Points, in no order, along strands that fork, close into loops and pass close to each other.
Points whose rows are less than 75.3 apart are linked; no others are. Some points are linked to none.
Lakeg: [ 14  25 -66 -40 -79 -18 -37 -57  22 -20  29   3]
zapa: [ 27  33 -74 -54 -78 -10 -37 -58  24 -50   7   9]
Fug: [ 38   8 -59  11 -64 -37 -46 -33  50  46  87 -25]
dezif: [ 11 -22 -27  19 -20 -11 -26 -35  74  47  72 -55]
rido: [-29   9  21   5  -2 -36  -3   2  21  29  65  -5]
dep: [-79 -24  24  -7   3   9  -3  -6  13  17  -5  -5]
Nek: [-15 -52  66  64 -38 -14  52  13  81   7  46 -53]
zama: [-21  -8  96  31  -8 -35  41  42  25 -11  42   6]
sufu: [ 40  15 -65 -20  42  31  -9   5 -70  -7 -72  23]
Rinad: [ -8 -41 111  17   3   5  58  56  -6 -52 -50  18]
nevi: [ 13 -14  56  29  80  43   5  38 -53   1 -93  10]
Zan: [-67 -28  42  27   2   7  26  41  34  42  44  -9]
marur: [-24  35 -61 -55   3   5 -16  33 -53  12 -12  46]
zuvob: [-41  -6  29  29   1 -15  11  26  40  48  73 -10]
pebis: [ 34 -26  -7  49 -10 -28 -30 -13  91  59  86 -56]
ton: [  1  18  32 -16  38 -19  -2   8 -29 -20  -5  18]
doli: [ -8  20 -36 -47 -20 -10 -21 -36 -11 -15   4  14]
guz: [-77 -28  39 -22  15   9 -12  12  -8  -1 -30  15]
Bage: [-42 -10 -31 -18 -22  16 -17 -44  33  33  34 -25]
bezez: [-26  -6  15 -36  51  18 -20  13 -56   0 -71  24]
tumot: [-37  12 -89 -37 -50  34 -19 -11  19  51  43  -3]
gul: [  0 -22  69  16  68  26   8  51 -40 -14 -85  18]
sisan: [ 83  46 -14  15  67  -9  11   3 -57 -12  -8  15]
Vip: [   4   -9   -5  -28   57   36  -25   -6  -57  -14 -103    8]
Nikik: [ 89  -5  66  70  69  18  34 -57 -23 -47 -54 -21]
bubu: [ 49  29 -92 -19  23  44  -6  -2 -61 -22 -78  26]
lefav: [ 67  22  10  30  82  21  20   3 -63   0 -39   8]
Zoma: [-16  -9  58   5  -9 -38  -4 -33  30 -26  22 -11]
lovir: [-29 -42 104  29 -37 -26  50  -2  47 -55  -9 -23]
Fode: [  8 -37  30  63 -10 -32   2  -1  89  38  73 -51]
ladek: [ 21  25 -89 -21 -95  -6 -41 -38  44  10  52 -12]
Meliz: [-73 -37  71  31  -9   7  53  61  26  23  20  -1]
padov: [-71 -28  14  -7 -11  16  -5 -27  25  21  15 -19]
salaf: [ 23  33 -12 -30  30 -28  -8   6 -38 -20   4  25]
tokuf: [ 66  41 -85  41  40  54  16  30 -89  32 -66  25]
befim: [-57 -50  81  38 -36   3  63  51  40   2  10 -14]
Zizel: [ 39  -1  22  33  81  43   6   9 -66   6 -78   4]
niv: [ 53  37 -95 -32  -5  24  -6 -12 -39 -49 -55  30]
gik: [ 70  42  -8 -10  40 -36   2   4 -43 -28  11  16]
zev: [-53  11 -71 -49 -32  20 -22   5  -9  43  31  19]
Narom: [ 11  24 -33  -3 -33 -42 -27 -13  29  39  88  -9]
Vor: [-32  32 -79 -56 -25  12 -21  24 -30  21   7  39]
Lizi: [ -7  16 -12  -1 -19 -30 -17  -8  21  33  72  -5]
ridu: [ 40  13 -89  -1 -85 -10 -47 -24  56  43  77 -21]
Bev: [ 11  27 -51 -38  38  11 -10  30 -67   1 -42  38]
zodun: [-22 -45 109  17 -20  -8  56  30  13 -58 -33   0]
tepef: [-19 -32  55  50 -23 -21  23  -5  72  15  54 -44]
Zufel: [ 54  42 -81 -53 -66  -4 -24 -49   5 -77 -19  16]
vopup: [ 50  38 -82 -51 -32  -3 -18 -36 -21 -57 -34  20]
dolu: [ 57  26 -54  19  58  46   6  23 -89  20 -72  16]
subig: [-56 -21  37 -23  38  11 -12  18 -33  -1 -52  18]
noz: [ -6 -31  93  13  40  11  35  45 -17 -42 -69  20]
zab: [-22  -4  60  -4  26 -22   8  -9  -3 -37  -4   1]
rer: [-23 -26  88  23 -23 -36  29 -17  43 -45  15 -22]
Ravo: [-12 -17 -35   4 -32   7 -24 -51  63  44  56 -50]

A piece is all that can be reached along the links. How many separate loops has the piece of each point below (a circle has one, a figure eight two, a Y none), and how many tips (points with one link)?
zuvob -> loops 0, tips 3
noz -> loops 1, tips 0
Bage -> loops 0, tips 2

A fork is a point with three links, a tip a point with one. Leave the first point through the second and follow the links. Name the first fork or tip that comes.
Ravo, dezif -> Nek
zev, Vor -> sufu
marur, Vor -> tumot
dep, guz -> Vip
zuvob, Zan -> befim

Name the points in between on the shortest way along the links from the first point to the second, in order.
gik, Zoma -> salaf ton zab
nevi, rer -> gul noz Rinad zodun lovir
dolu, Zufel -> sufu bubu niv vopup
Meliz, ridu -> Zan zuvob rido Lizi Narom Fug
subig, padov -> guz dep
